A landscape with many peaks, sampled at points; each row gives a point and its height.
A climber steps from a point to the highest of its 2 nearest points, and stops where none of them is higher. Distance is the straight distance between rows; heights are no part of it.
J446 h=0.58: [132 138 101 109 127 107 104 171 102 113 138 139 124 125 151 125 153 107
 161  59 129 167 127  48 142 148 159 133 169 151 111  35 147 158  86  81
 163 108  89 123 151 175  86 143 115 131 154]
J7 h=5.07: [108 116 170 146  57 133 153  74  89 101 106 190 152 164 133 162 120  85
 151 193 149  99  92 148  81 119  43 152 109 109 109 172 106 151  68 183
 110 157 157 124  66 146 139 158 118 134  87]
J40 h=0.89: [166 103 140 146  97 161  90  79 114  85  90 133 154 205 112 170 123 107
  89 188 143 158 145 159 103 122 118 142 135  85 122 181  98 109 115 181
  91 120 108 141  84 146  92  91  93  82 127]
J403 h=1.83: [105 149 134 100 208 109 125 134  88 121 171 102 184  86 128 104 106 118
 145 122 150 154 145 117 143 117 177 137 103 140 133 112 100 126 124 155
 129  49 120 139 142 166 133 140 112  91 195]
J954 h=3.14: [ 96 164 139 154  86 122 126  75 106 133 108 175 107 163 150 175 145 116
 138 188 133  83 101 148  74 142 108 145 125 109 106 185 151 140 159 169
  85 157 137 134 103  96 198  62 110 144  93]
J515 h=3.45: [105 179 201 131 188 134 159  87 104  97 128 143 172 111 135 136  70 107
 169 149 133 148 175 159 109  99 135 119 103 111 180  99 106 124 142 144
 128  79 126  83  90 107 113 151 115 115 159]
J738 h=4.09: [168  95  98 135 130 112  87 173 123 145 124  75 108 129 125 110 144 155
 104  89 128 161 129  79 129 140 152 141 155 147 127 137 139 122 114 134
 174  93 147 172 156 151 122 144 114  89 141]
J166 h=4.79: [ 71 167 146 137 149  64 177 106  70 124 138 138 146  91 164 151 113 115
 198 163 112  64 138 174  80 121 111 138  78 134 136 148 138 117 175 165
 115 121 159 102 125  68 205 144 135 130 136]
J82 h=3.80: [ 91  82 152  83  62 119 154 106 135 145 108 155 135  88 136 128  79 142
 160 151 146  75  83 133 130 100  71 150 123 105 131 153 104 141  93 128
 134 145 177 133 130 144 144 166 163 141 105]
J897 h=3.22: [ 72 184 179 120 146 134 147  90  91 121 139 118 174 124 165 114 105 107
 200 146 145 163 183 132  93  93 133 132 123 129 171  87 135 169 103 133
 111 101 132 104 100 106 155 162  85 104 172]
J675 h=3.24: [169 118 104 174 137 150  98 115 125 140 102  99 150 149 117 160 131 125
  87 134 130 122 150 113  86 151 149 120 159 118 117 151 157 122 127 153
 122  76 120 146 120 144 104 100 130  86 132]
J939 h=5.10: [120 145 116  90  88  86 149 149  95 161 117 133 124  87 181 113 146 130
 186 101 110  85 142  61  90 139 129 165 143 147 107  67 143 186 107  87
 164 134 114 132 189 148 165 162 120 152 106]
J544 h=2.18: [157 104 116 126 105 125  84 141 178 127 109 114 105 138 102 158 131 170
 103 115 106 131 121 150 158 133 141 130 115 130 118 140 110  97 156 104
 130 191 107 139 166  97 118 119 141 118 115]
J709 h=2.19: [179 126  84 139 183 120 103 170 133 131 146 112 126 157 105 160 140 121
  81  91 104 136 131 111 166 166 142 122 121 123 115  96 169 109 140 122
 155 107 143  97 145 149  70 127 165  99 117]
J345 h=3.75: [127 100 102 148  24 140  91 119 130 119 115 121 124 147 161 114 153  90
 119 186 162 108  82 102  85 116  32 155 165 143  93 173 115 148  19 186
 122 172 158 180  76 136 139 123 110 122  90]
J840 h=2.46: [150  38  92  88 113 120 126 141 178 113 135 133  94 121  88 143 118 131
  90 121 110 145  89 158 184 120  85 140 119  99 162 131 137 105 103  76
 124 175 137 123 134 134  74 151 160 136 125]
J295 h=1.41: [124 109  94  70 160 186 141 137 164 139 182 119 111 111 123  78 142 121
  84 111 166 150 119 109 183 103 146 119 121 127 131 119 129 137 103  89
 132 122 136 136 120 152  91 111 134 139 169]
J15 h=2.24: [158 102  97 158 148 137 108 146 175 122 107 154 107 198 126 148 124 127
  54 141  76 131 111 176 181 171  78 104  99 105 126 163 142  77 167 116
  87 157 112 120 134 116  84  81 166 148  67]
J64 h=1.64: [200  38 106  67 170 127 143 162 147  97 118 110 145 119  71 128 155 134
 100  93 117 165 123 148 200 124 168 146 133 131 137 131 124 105 117  86
 119 153 125 102 123 130  64 156 144  80 146]
J987 h=0.32: [120 109 118 143  85 157 121 110 149 141  88 113  83 110 128 100 165 159
 146  83 151 133 130  82  96 141 155 132 192 144 132 100 160 148  85  82
 181 141  89 140 138 113 162 134  87 138 114]
J893 h=1.21: [145  60 133  66 103 142 148 123 135 116 161 133 137 108 118 114 114 107
 131 133 147 157  86 132 150  97 103 156 146 111 165 110 113 136  52 101
  93 127 132 135 135 171  68 193 148  96 158]
J254 h=3.97: [137 161 145  83 184  78 118 182  85  90 157  91 168  81 131  74 139 147
 173  55 159 193 177 116 186 129 217 110 136 151 115  98  68 137 169 136
 148 143 165 115 165 140 121 121 110 171 186]
J754 h=1.97: [170 144 123 126 185 106 112 162 120  80 144 117 167 130  74 174 112 128
 124  91 110 143 135 126 164 153 165 146 101 107 116  67 129 120 165 123
 150 101 134  65 149 175  72 184 154 112 123]
J910 h=2.85: [156  78 109 135  73 154 102 113 158 132 103  99 122 139 142 116 167 110
 100 126 146 134 120 108  96 139  99 134 196 167 135 159 141 109  39 104
  91 154  78 194 104 101  95 138 123  79 132]
J780 h=3.60: [115 144 130 199  66 148 104  48 114 121  83 137 120 178 148 141 169 125
 126 175 157 102 112 138  47 141 102 134 178 112 119 190 142 142  98 179
  95 150 108 163  68 115 188  60  84 137  89]
J674 h=2.79: [123 185 150 160  96 144 104  77 139 115  75 167 102 148 138 182 132 133
 151 175 112 110 110 130  72 144 144 150 144  92 123 140 162 141 168 114
  99 161 107 108 136 106 172  80 101 129  78]
J383 h=3.91: [129 129 173 127 106 155 128 100  97 160  96  92 161 108 109  91 114 164
 190 115 167 160 160 100  96 108 173 152 194 124 143 117 124 159 101 123
 147 106 115 146 144 132 145 169  83  88 154]
J815 h=2.88: [141 144 175 125 141 157 159  70 148 123 117 176 117 131  80 155 124 137
 129 157 134 118  95 179 130 111 121 133 118  90 140 164 128 108 170  92
 102 177 112 107  91 111 120 142 128 129 122]
J592 h=4.91: [156  93 140 107 143 178 114 107 164 152 130  82 142 141 101  95 100 158
  88 142 163 118 131 179 151 106 111 145 138  99 149 206 104  95 121 144
 104 130 176 163 109 113 123 139 148 108 136]
J362 h=2.49: [114 183 155 169 145 129 120 107 135 102  95 165 110 160 120 172 121 116
 133 147  90 154 144 134 107 141 151 116 103 114 137  94 155 135 179 110
 119 123  94  95 141 104 135  86 115 153 109]
J452 h=2.25: [ 91 135 171 105 164 118 162  91  82 132 181 131 164 102 113 126 136 113
 149 144 145 146 126 156 125  81 129 108  73 129 151 151  80 110 122 143
 116 116  80 164 109 138 120 159 123  97 205]
J740 h=0.50: [179 156 124 175 188 194 115  98 161 137 101  90 150 147  93 106 141 180
  77 118 139 152 171 135 148 129 215 113 176  90 139 135 133 124 172 122
 113 131 122 101 102  98 117  81 107 113  96]
J521 h=2.47: [135 118 137 176 155 130 137 122 150 145 118 153 140 168 138 121 110 127
  69 161  91 105 134 181 159 141  81  88  92 121 135 181 123  87 170 140
  80 131 126 153 110 110 104  64 180 163 112]
J405 h=4.35: [ 98 150 181 112 130 113 151 131  66 163 107 122 140  71 130  81 120 164
 213 100 151 128 157  93 104 109 190 148 172 149 130 112 109 163 143 118
 156  92 124 142 149 156 183 160 102 118 158]
J449 h=1.48: [152 111  92 147 100 167 102 101 157  88  76 159  79 165 124 179 164  95
  98 146 124 101  68 150  94 188  94 145 160 115  99 144 190  96 118  77
 114 149  78  93 120 107 117 100 129 120  55]
J128 h=1.98: [146  58  64 137 115 145  99 147 175 118 113 136  86 175 132 140 142 103
  56 148 101 132  89 147 161 158  45 117 119 127 128 158 147  65  92 101
 141 165 103 156 116 118  76  83 165 143  92]
J180 h=5.92: [168  71 111 118  81 153  93 116 164 117  94 108 140 139 112 140 117 142
  99 158 145 112 111 159 138 113 110 142 160 115 109 186 100  90 112 147
 108 167 146 187 108 125  97 103 146  80 140]
J84 h=4.24: [103 177 155 160 157 101 121  83  71 125 120 121 150 125 135 171 110 131
 181 172 115  98 136 156  69 132 150 142 104 113 125 159 139 124 189 177
 109 112 131 104 120 113 188 120 111  98 142]
J21 h=4.19: [122 135 118 135 114  74 114 174  94 137 132 105 120  95 111 148 119 146
 156 114 101  94 120 107 106 142 146 143  90 145 100 121 122 133 175 158
 174 107 148 130 179 138 192 149 142 126 126]
J256 h=1.22: [ 96 130 138 149  97 135 170 121 128 173 108 151 124 133 164 108 130 103
 126 112 129  93 128  90  87 143  67 119 144 165 143 129 175 144  65 117
 142  86 151 144  97 132 142 167 130 149  86]
J717 h=3.52: [ 82 152 147 131  99 136 119  95  90 153 132  94 174 124 150 117 118 134
 181 155 147 146 166  86  67  94 142 155 151 121 148 107 137 184  82 142
 126  98 118 135 133 135 180 153  87  84 158]
J571 h=3.31: [137 172 165 142 164 148 172 106 152 135 127 180  94 123  94 128  92 162
 115 145 123  97 113 180 140 153 111 126 114  99 136 153 154 116 198 108
  89 177 164  78  98  97 153 146 113 181  51]
J330 h=0.81: [110 164 101 121 140  77 142 178  81 133 174 132 131  86 133 134 163  89
 161  80 114 117 125  70 108 149 139 132 105 167 104  57 154 163 129 125
 157  65  88 147 158 145 164 151 111 139 162]
J693 h=1.55: [136 123 144  76 138 121 144 152 125 139 146 123 109 112 152  59 121 128
 151  63 166 181 151 100 159 119 136 132 172 164 133 103 125 151  98  98
 139 122 179 148 154 161  99 176 104 157 149]
J350 h=3.20: [ 92 157  88 133 151 119 107 158 125 132 166  77 112 114 146  90 143 160
 137  93 148 161 189 104 136 114 197 123 140 150 137  96 146 164 166 128
 146 125 156 119 145 102 174  80  99 169 174]
J596 h=2.76: [122 108  75 113 112  78 113 180 139 160 161 125  84 133 161 144  97 131
 109 117 103  97  99 114 148 139  49 129 101 139 133 127 158 121 125 121
 158 140 170 149 182 134 104 142 170 157 105]
J307 h=2.73: [129 144 176 163 198 141 144 118 146 126 114 147 149 146 135 128  77 136
 102 166 102 114 148 199 151 135 129  86  78 108 162 164  96  87 192 155
  87 110 148  85 100 116 113  94 162 136 106]
J676 h=2.48: [150 151 140 157  99 117  71 108 163 119  83 143 108 177 129 173 119 162
 121 163 101 122 119 175 121 144 124 133 118 101 118 165 117 109 188 139
  80 174 127 132 147 101 142  83 128 121  87]
J413 h=3.70: [126 162 118 140 125  83 127 160 120 137 148 138 118 128 122 183 111 139
 133 145  81  62 102 160 118 153 128 132  75 118 101 119 130 124 209 159
 125 130 153  81 170 109 173 138 162 142  79]
J632 h=0.72: [192  75 145 130 166 155 143 103 152  97 108 142 169 165 102 150 103 115
  72 167 121 138 137 192 160 124 117 124 107  73 160 175  91  84 145 141
  80 117 128  98  82 146  54 115 160 106 111]
J379 h=0.59: [195 120 180 141 183 158 131  90 165 106  93 138 140 213 106 132 127 147
  77 182 109 160 133 185 163 148 129 132 100  64 153 204  78  90 188 144
  59 143 117 103  82 111  98  89 130 111  91]
J460 h=1.06: [ 84 170 115 180 118 118 155 112 115 159 127 140 116 137 171 123 154 105
 132 126 115 106 160 105  61 141 106 109 141 153 153 113 199 168 121 127
 118  95 126 130 115  91 178 107 116 168  99]
J149 h=4.42: [ 70 128 168  83 120 116 172 127 113 135 141 148 140  70 146 117  70 133
 201 133 142  93 117 134 124  91 121 135 104 116 144 109 101 153 120 125
 141 102 161 109 133 139 156 165 150 127 148]
J444 h=2.02: [ 72 149 133  87 164  76 149 142  65 129 204 132 155  69 145 104 134 103
 178 137 134 148 111 111 123  99 139 130  91 154 136 119  86 127 119 152
 112  69  90 172 137 161 159 158 121  83 209]
J315 h=1.05: [173  99 129 143  89 166  99  93 150  65  59 168 115 194 110 183 117 110
 104 187 118 128  96 171 113 153 117 156 157  76 113 168 131  99 130 142
  88 130 100 103  84 148 101  80 121  85  89]
J519 h=5.15: [ 85 128 153  80 160 125 145 144 135 120 150 132 120  83 137  99  87 138
 155 100 136 143 136 132 184  91 160 110 106 137 153  88  88 138 139 108
 152 118 150 106 140 127 120 121 143 157 171]
J563 h=3.50: [162  91 112  96 181  63 144 204 125 131 171 120  89  96 116 111 125 146
 118  52 107 123 113 145 198 140 118 103 107 152 129 110 106 103 158 113
 145 144 156 122 176 151  77 176 174 161 127]
J343 h=3.56: [130 150 140 136 155 116  95 163 119 127 120  76 159 108 108  98 131 184
 150  69 146 183 187 101 170 129 227 114 164 137 122  93 107 142 160 126
 148 143 152 109 147 117 136 107 107 156 158]
J261 h=3.77: [159 117 124 134 124 139 133 111 169 149 104 162 111 157 100 136  87 160
  97 138 122  79 107 175 132 167  73 143 132 101 125 184 169 114 152 114
  84 166 183 118 122 104 153 162 137 157  50]
J16 h=5.68: [146 121 134  80 101 109 131 174 114 151 101 127 105  90 120 115 118 167
 175  72 118 100 130  69 142 143 159 162 159 136 102  88 131 150 143  87
 176 133 140 109 178 157 147 180 128 131 112]
J466 h=4.77: [ 96 171 138 121 146  84 167 168  97 131 123 139 117  85 126 133 112 137
 177  95 106  71 141 101 116 142 143 133 103 134 107  77 148 160 176 134
 188  95 158  62 140 130 204 161 118 157 104]
J336 h=1.75: [ 77 159 137  94 124  83 147 148 112 134 157 127 111 105 192  73 121 108
 184  90 134 154 176  99 121 118 112 141 129 164 144  78 136 181 106 113
 129 134 174 129 166 126 154 161  95 171 153]
J861 h=0.75: [116 167 115 170 187 126 120 102  96 137 162 111 164 134 125 132 161 115
 105 152 121 152 165 123  98 123 182 108  93 124 128 137 145 129 167 148
 112  84  89 151 137 113 147  74 109 112 175]
J147 h=0.88: [131 155  97 153 138 140 109 113 129 142 174 110 147 127 147 132 171  88
  91 151 140 148 139  96 105 120 140 106 120 154 119 131 142 136 102 129
  88 106  69 189 135 120  96 103 130 111 180]
J352 h=1.62: [101 130 113  89 137 159 127 139 129 143 181 107 126 102 126  95 127 112
 120 135 161 161 110  91 136  98 148 139 123 134 129 128 131 142  86 140
 148  75 139 154 135 166 141 141 111  97 181]
J795 h=3.23: [147 105 135 134 102 166 133 101 163 125  81 150 131 132 109 138 126 124
 117 119 139 132 136 129 116 133 125 120 166 143 140 124 145 112  97  71
 108 153  88 137 105 100  85 142 128 113 124]
J477 h=0.38: [157 146 119 163 169 185 107  99 181 124  99 127 100 180 105 104 137 142
  71 112 130 166 174 127 142 146 157  98 160 101 151 136 169 132 144  95
 118 142 128 110  95  95 117  80 101 169  89]
J38 h=4.18: [115 142 153 192 111 136 114  60  91 147 105 110 142 162 127 140 143 147
 129 159 146 127 151 151  59 112 135 116 154 129 151 188 122 124 135 187
 112 114 107 172  68 114 169  83  96 112 136]
J192 h=4.31: [151 103  54 149 101 123  93 161 130 150 153  87  80 153 163 145 186  87
  90 135 126 129  98  70 105 150  53 133 154 146 119 147 189 114  59 132
 151 118 123 184 140 132  98 117 146  97 114]
J306 h=2.80: [ 90 116 143 127  66  74 148 148 101 144 131 137 125 122 193 111 150  89
 166 141 102 123 112  85  93 113  56 132 109 179 129 116 115 168  48 148
 122 130 118 169 154 127 150 187 123 124 124]
J188 h=2.69: [131 156 122 150 138 124 144 138 122 126 104 158 112 126 125 169 111 112
 137 104  98  82 121 106 113 155 117 127 122 123 119  87 191 142 142 115
 160  99 144  81 129 148 104 149 145 136  87]
J55 h=3.33: [100 118 132 112  76 123 166 103 142 140 121 181 134 119 155 156  86 111
 144 156 122  76 104 129 113 130  57 138 121 103 138 113 151 163  81  94
 109 148 144 103 135 147 114 164 159 164  85]
J462 h=2.27: [136 181 126 156 190 137 128 140 148  99 137 155 123 158 122 148 137 102
  94 124 101 155 151 148 167 145 161  91  97 118 119  84 149 130 185 105
 127 124 116  81 137 117  91  82 132 163 115]
J505 h=2.06: [152 159 123 127 176 149 135 152 172  94 135 149 117 138 107 141 112 135
 116  86 122 159 141 132 186 141 153  92 130 104 106  56 150 124 169  96
 158 158 152  31 107 145  84 114 122 164 104]
J643 h=0.09: [103 155 113 121  98  92 114 149 101 157 156 100 111  88 187  60 161 141
 165 102 144 169 150  56  97 101 171 139 185 178 149  96 128 182  99 119
 129 119 108 192 168 125 176 122  91 139 173]
J320 h=3.25: [144 108  83 157  61 171  68  95 148  98 113 120 110 191 144 136 154  83
  86 181 147 121  99 126  80 144  32 154 183 106 103 172 152 136  45 155
  75 148 153 169  90 130 120  95 121 118  84]
J115 h=1.77: [156 124  97 160 159 151  91 115 171 143 134  94 146 163 123 121 179 146
  48 152 106 152 158 122 155 122 172 106  98 120 123 167 108 113 167 137
 116 152 102 156 143  90 101  53 141 131 130]
J746 h=2.16: [153  74  76  88 107 122 101 175 179 123 125 115  79 129 113 126 130 151
 103  82 119 148 106 123 185 135 114 133 136 139 127 113 134 104 118  67
 156 203 116 136 173 105  81 131 140 137 114]
J880 h=1.02: [135  99 156  81  74 182 136  87 144 122 124 138 157 136 108 142  91 122
 143 173 157 146 109 149 118  87 102 160 151  85 146 131 116 140  76 122
  99 131 125 119 106 143  99 170 132  79 146]
J557 h=2.86: [123  93 125 110 114 141 141 101 175 116 140 177 116 122 110 151  82 129
 117 146 121 118  99 169 161 126  76 127 125  79 176 104 145 134 114  71
  96 171 138 100 125 142  72 150 168 175 102]
J483 h=3.51: [104 135 102 152 102 127 150 135 130 157 146 167  78 159 119 135 164  91
  77 142 118 104  97 138 104 157  64 121  93 146 131 161 174 119 118 125
 146 143 130 158 130  87 174 118 122 202  91]
J586 h=2.53: [ 88 108 168  97  92 110 147 138 115 140 152 137 126 106 176  83 110 104
 147 146 129 159 102  97 133  85  85 117 134 161 154 136  77 136  56 140
 112 108 118 185 125 161 138 172 126  96 163]
J877 h=4.68: [142 102  97 122 132 115 120 175 156 154 131  94  64 129 119  86 171 167
  95  67 118 146 130 103 145 146 146 113 139 176 134 143 137 111 137 116
 186 132 141 163 143 124 145 136 115 148 121]
J243 h=2.14: [113 189 151 141 180  81 120 130  87 103 145 103 158  99 128 124 104 127
 197 114 117 133 193 149 108 141 161 150  99 132 136  79 144 149 183 130
 132 119 156  75 150 111 164 152 112 143 162]
J474 h=2.51: [ 77 143 179 125 106 164 137  77  98 136 152 140 170 150 144 123 125 109
 138 170 150 154 126 148 101  73 107 113 115 122 167 152  83 126  87 144
  91 145  77 164  66 104 132 126 109  92 180]
J286 h=0.63: [137 181 120 207 185 129 118 121 129 140 118 105 150 135 120 124 138 158
 108 120 111 143 180 128 121 133 209  85 133 122 149 118 145 140 194 141
 123 106 111 109 114  92 152  57 123 137 129]
J159 h=4.94: [126 155 162  64 142 104 162 166  87 138 116 153 114  60 138  68 110 153
 213  57 137 114 136  86 157 127 182 143 192 152  90  78 106 166 156 101
 165 120 150 108 156 167 158 168 112 166 137]
J387 h=4.98: [136  98  64 127  49 141  92 126 148 152 124  96  93 135 172 133 171 113
 113 136 133  96  82  70  82 151  54 164 174 133 107 139 183 139  34 113
 147 146 132 160 146 128 138 144 127 102  80]
J662 h=2.28: [126 101 119 135  48 131  99 117 112 157  87 103 147 100 168 113 144 139
 150 138 138 114 117  70  77 123 124 149 199 153 109 128 123 144  69 138
 130 114 100 184 150 159 148 137 121  73 139]
J458 h=1.38: [118 117 151  91  92 141 156 129 124 168 115 126 128 119 177  64 123 118
 161  92 143 132 140  79 116 119 100 147 171 155 146 106 145 173  50 100
 127 105 167 143 137 158 128 200 113 123 115]
J173 h=1.96: [142 124 126 151 145 115 100 162 157 136 119 104 144 135 112 139 138 176
  94 129  92 135 140 140 177 122 182  96  84 137 123 123  73  95 188 148
 130 155 113 121 162 106 121  97 164 110 129]
J551 h=3.89: [ 62 138 193  56 153  96 159 131  66 121 138 139 125  65 174  53  91 131
 243 108 138 136 130 122 146  93 149 155 137 148 141 110  80 155 123 141
 155  77 156 129 162 153 187 175 118 121 153]
J411 h=1.19: [146  83  95  96 126 192 120 109 175 138 145 105 128 115 108  98 181 121
  75 150 155 147 103 107 155  98 136 138 123 120 119 173 118 104  93  97
 127 149  82 188 116 117  96  96 132 107 165]
J207 h=3.04: [121 149 170 130 216 154 158 126 139 128 142 110 165  96 109 108  84 166
 128 137 126 112 139 174 180 103 171  99  87 112 148 125  68  97 176 154
 144  99 141  67 110 126 131 123 160 113 138]
J843 h=4.32: [ 93 107 147 136  25 117 142 103  89 126 114 145 163 129 153 119 134 105
 160 191 160 103  93 104  84  95  46 147 131 155  94 170  94 156  33 211
 128 155 150 155  78 149 156 165  95 100 116]
J401 h=0.86: [161  91 159  96 139 163 141 108 132 105 122 123 181 133  89 146  84 129
 110 154 151 152 133 161 155 100 144 139 122  75 155 135  82 107 121 133
 120 102 131 105 106 143  68 147 149  86 157]
J269 h=2.81: [ 73 164 159 137  95 144 139  62  99 132 130 167 131 148 144 159 129 107
 150 182 130 109 112 164  90  94 101 122 101 116 139 171 118 121 143 138
  90 170 110 149  82  91 173  96 132 133 145]
J714 h=4.00: [147  99 119 106 181 109 142 181 147 128 144 101 105 119 114  81 149 148
  96  71 116 179 147 118 207 119 155  91  95 163 124 125  77 103 143 126
 172 142 140 145 148 128  88 128 132 165 144]
J501 h=1.94: [126 158 136 110 126 120 113 113 119 119 136 105 146 123 148 119 100 128
 167 111 137 145 179 127 110 129 126 166 120 123 138  87 153 178 124 107
 126 140 180  97 174 131 130 172 109 151 132]
J423 h=3.01: [151 175 116 164 167 155 123 149 152 138 122 118 130 127 109 144 100 158
 121 124 100  89 128 129 128 160 174 120 138 110 109  87 163 126 194 134
 139 108 166  56 137 146 153 132 142 110  77]
J255 h=4.34: [128 134 177 150  95 113 145  83  83  88 108 180 162 173 136 191  97  77
 160 199 120 125 121 181  76 124  72 141 105 101 125 151 111 140 123 194
  92 108 131 107  96 170 103 143 121 111 119]
J288 h=4.27: [137 128 109 133 144 153 111 119 168 169 138 114 124 138 127 117  94 147
  80 131 143  87 133 161 134 139 105 127 123 121 136 169 146 112 152 128
  93 131 188 141 131 116 145 133 149 142 102]
J927 h=3.65: [150 111 130 134 139 139 115 135 139 130  95 103 145 141 117 122 122 149
 103  96 144 161 162 112 135 134 161 120 142 137 147 126 119 122 108 113
 147 107 123 145 137 121  85 127 128 107 144]
J778 h=0.20: [103 125  95 142  77 110 115 142 123 152 134  92  89 112 147  93 166 163
 147  98 140 137 124  67  81 119 151 154 159 150 141 116 150 170 108 119
 187 111 112 167 163 134 199 123  92 143 134]
J951 h=2.89: [117  81 123 108  80  97 135 141 124 112 132 154 120  89 113 181 111 125
 137 152 120  83  71 145 135 108 116 122 107 123  95 151  91 110 137 154
 142 139 118 144 141 172 116 127 180 107 147]
J327 h=2.44: [145 126 105 138 154 122 155 149 121 142 135 157 103 154 127 159 152  94
 116  67 105 113 116 106 135 166  86 114 142 151 121  78 198 119 101 101
 161 100 103 116 128 146  66 148 155 126 113]
J504 h=2.17: [130 102 124 125 142 123 164 148 114 135 143 145 123 121 114 135 141  92
 106 113 117 123 105 119 127 134 102  98 108 148 116 128 134 107  92 134
 143  78 102 158 117 169  89 144 153 114 154]
J385 h=0.70: [202 104 125 151 156 177  93  89 181 110  81 115 128 213  96 117 155 143
  55 161 113 145 139 163 142 146 141 126 144  71 125 210 118  94 157 152
  63 133 112 134  83 108 122  67 114  97  79]
J788 h=3.28: [131 125 121 119 125 107 140 143 135 129 169 137 114  98  95 160 125 142
 119 155 110  78  84 174 140 117 132 123  63 112 107 147  93  96 195 157
 133 145 126 118 154 137 153 132 166 125 146]
J42 h=0.45: [157 118  99 125 115 127 107 155 132 128 113 107 107 123 116 109 165 149
 145  43 156 166 158  73 134 152 179 129 202 149 107  80 169 152 109  72
 165 155 112 118 145 134 106 123  99 160 137]
J184 h=3.35: [144 147 149 129 178 166 120 137 127 135 121  96 168 114  82 127  77 156
 121 127 135 126 139 142 143 124 193 129 125 101 129 113 110 118 162 158
 155  77 157  70 123 143 145 142 134  82 133]
J926 h=2.87: [ 76 159 105 106 167  88 122 169  81 121 181  86 133  88 143  78 149 149
 176 116 136 159 172 103 132 100 210 141 119 165 147 103 107 130 180 130
 146 105 114 159 144 104 202  93  98 137 214]
J705 h=2.56: [157  79  90 188  61 131 101 101 123 140  83  77 132 137 144 133 176 118
 115 135 150 127 128  97  57 143 108 130 212 147 115 155 156 134  47 148
 119 114  88 175 104 139 120 126 101  74 113]
J218 h=2.26: [108  94 126 127  84 129 132 126 125 127 137 139 137 122 145 126 130  95
 117 157 133 138  97 118 119 103  82 103 119 159 130 153  84 107  70 153
 114 112  99 186  96 162  91 130 149  91 171]
J625 h=3.16: [128 164 158 114 192 136 126 177 139 114 152  93 171 104  90 103 121 181
 152  95 134 183 158 160 214 102 213  90  89 116 116  78  40 109 184 158
 153 166 146  41 143 124 121 131 140 146 136]
J135 h=4.05: [127 123  96 149 125 140 124 150 158 141 138 123  59 162 105 125 158 137
  72  94 108 129 122 118 136 161 123 102 113 151 125 121 167 120 146 110
 174 145 118 115 136 103 148  99 112 180  99]
J635 h=2.90: [164 123 148 127 141 174 129  80 160 112 100 147 148 157  86 143 151 143
 109 142 140 153 139 155 151 119 164 119 144 108 145 150 118 101 138  82
 107 177  70 141  98  79  84 102 122 108 141]
J157 h=2.59: [115 169 117 102 178  74 135 210  89 120 191  90 129  75 122  95 137 155
 163  80 115 111 165 123 151 134 197 116 107 168 109  79  92 125 213 151
 150 118 136  94 148 112 192 111 126 169 176]
J480 h=3.09: [114 108  97  83 138  78 141 193 141 159 181 127  75  96 141 112  76 165
 124  85 119  87 113 142 175 132  90 112 103 149 139 113 123 127 158 120
 155 143 189 111 173 123 142 165 156 186  94]
J431 h=1.27: [165 124 137 150 137 173 124 114 176  91  62 175  94 157 100 173 124 126
  96 155  98 125  85 159 141 161 136 122 134  98 114 130 148  92 165  84
 116 150  81  75 102 116 111  90 135 112  69]
J522 h=1.73: [106  86  96 152  65 157 104 122 167 105 100 168  82 162 141 157 138  91
  99 151 124 107  72 149 112 159  49 126 129 124 120 139 145  93  70  89
 136 167  84 147 114 113 123 100 142 147  91]
J961 h=0.69: [121 170 109 127 147  98 105 175  97 104 145 135 140 104 103 142 133 116
 158  82 122 134 141  76 135 151 199 131 133 137  96  49 149 155 155 109
 168 110  83 107 152 151 120 119 117 146 159]
J490 h=1.01: [138 114  90 153 109 186  98  94 155 126 144 114 135 151 136 126 182  90
  62 179 141 137 118 112 118 118 108 114 127 130 106 177 124 102  90 138
  96 134  68 187 106 115 104  66 134 110 154]
J198 h=5.72: [136 110 112 167  72  98 111 135 108 118  96 154 123 167 152 175 124  78
 115 168 107 102 110 160  96 142  46 125 118 147  99 146 138 120 106 179
 108 133 148 154 136 139 101 108 145 141 106]
J114 h=6.05: [136 134  84 109  70 131 132 132 134 158 133 145 104 106 171 144 157 118
 139 104 135  75 101  71  88 159  99 147 156 150 101  95 178 153  78  69
 150 157 102 129 166 121 132 153 132 138  89]
J790 h=1.84: [174 102 112 107 167 172 138 141 177 102 126 117 134 148  74 126 128 142
  86 101 126 172 138 148 210 126 172 128 123 108 124 110 122 110 143  99
 128 162 144  66 116 124  70 134 129 125 116]
J48 h=3.76: [111 155 155 128 111 155 118 100 122 142 112 112 149 118 111 153  94 162
 156 156 137 109 128 137 102 108 159 147 119 104 127 137 125 131 163 141
 142 121 147 113 122 129 174 129 122  95 134]
J167 h=0.94: [ 56 170  99 140 132  91 182 145  93 143 170 144 112 109 165 125 158  85
 153 115 119  97 142  93  80 133 128 127 106 168 128  83 175 162 123 140
 146  74 125 124 122 100 197 137 105 169 136]
J234 h=1.43: [156  77 115  58 139 124 148 150 134 120 160 136 130  73  92 116 122 136
 140  93 139 145  92 128 192 116 164 146 150 117 128 109 108 123 118  85
 122 132 128 130 169 171  69 166 166 113 166]
J54 h=5.46: [ 81 154 164 144 148  78 183 126  98 142 110 144 120  95 139 134  99 121
 173 120 113  76 139 146  87 131  99 120  85 143 130 142 151 138 145 156
 165  84 172  97 121 105 186 162 128 159  98]
J852 h=4.51: [110 161 140 102 215 114 152 142 123 115 174 117 165  98 145  96 132 117
 130  82 152 165 182 135 191 113 186  93  95 139 131  97 105 136 159 127
 144 119 150 107 124 118  98  94 124 179 182]
J351 h=2.35: [109 181 136 121 186  66 135 180 110  96 167 127 135  78 110 143 106 136
 167  96  97 110 150 158 157 130 161 109  72 130 122  63 100 121 201 138
 142 109 134  70 156 118 147 144 142 156 158]
J228 h=4.88: [115 122 139 173  78 107 122 101  82 134  98 130 140 151 130 166 135 106
 145 156 131 109 120 126  56 135  98 129 129 141  95 161 139 136  95 184
 127 118 118 154 112 139 151 132 104 107 126]
J317 h=3.12: [100 119 124 130  73  86 157 148 125 144 166 141  93 127 144 132 156  92
 113 147 119 113  84 115  98 121  49 130  90 165 129 151 136 130  91 137
 136 144 130 189 151  99 147 158 137 172 132]
J711 h=3.85: [128 163 186 134 152 148 145  66 101  98 137 167 168 152 132 164  88  89
 130 193 139 138 139 170 101 109 107 132 108  85 157 147 107 121 138 154
  74  85 116 104  68 143 106 122 117 105 145]
J645 h=3.53: [157 103 142  92 202 137 155 173 148 115 139  84 176 110 106  68 164 176
 112  84 146 193 147 128 251 119 208  95 102 135 112 116  41 117 161 133
 157 172 144  94 141 130  77 120 132 155 131]
J617 h=4.87: [151  88 111 165  79 134  99 118 132 105 101 159 111 167 114 158 130 108
  96 170 126  83  92 185 138 141  60 122 131 131  87 189 108  96 131 172
 100 170 150 173  89 139 100  66 140 137 114]

Where does a climber stop that starts at each point below?
J431 -> J54
J401 -> J954
J693 -> J519
J504 -> J54
J286 -> J954
J709 -> J54
J778 -> J519
J643 -> J519

Call two points neighbours if one is among the 2 nearest of the other. Go from one point of each pair to the other, from neighbour to neighbour, staying as high as possible. Name the lowest point that can't be avoided.
J180, J198 -> J617
J519, J16 -> J551
J114, J16 -> J939
J714, J54 -> J207

Write out the way that a climber takes from each point below.
J740 -> J286, J861, J147, J490, J411, J295, J352, J403, J444, J452, J474, J269, J954
J315 -> J431, J449, J522, J128, J15, J521, J307, J207, J184, J48, J84, J166, J54
J256 -> J458, J693, J336, J501, J243, J351, J157, J926, J350, J343, J254, J852, J519
J379 -> J632, J401, J880, J893, J234, J64, J790, J505, J462, J362, J674, J954
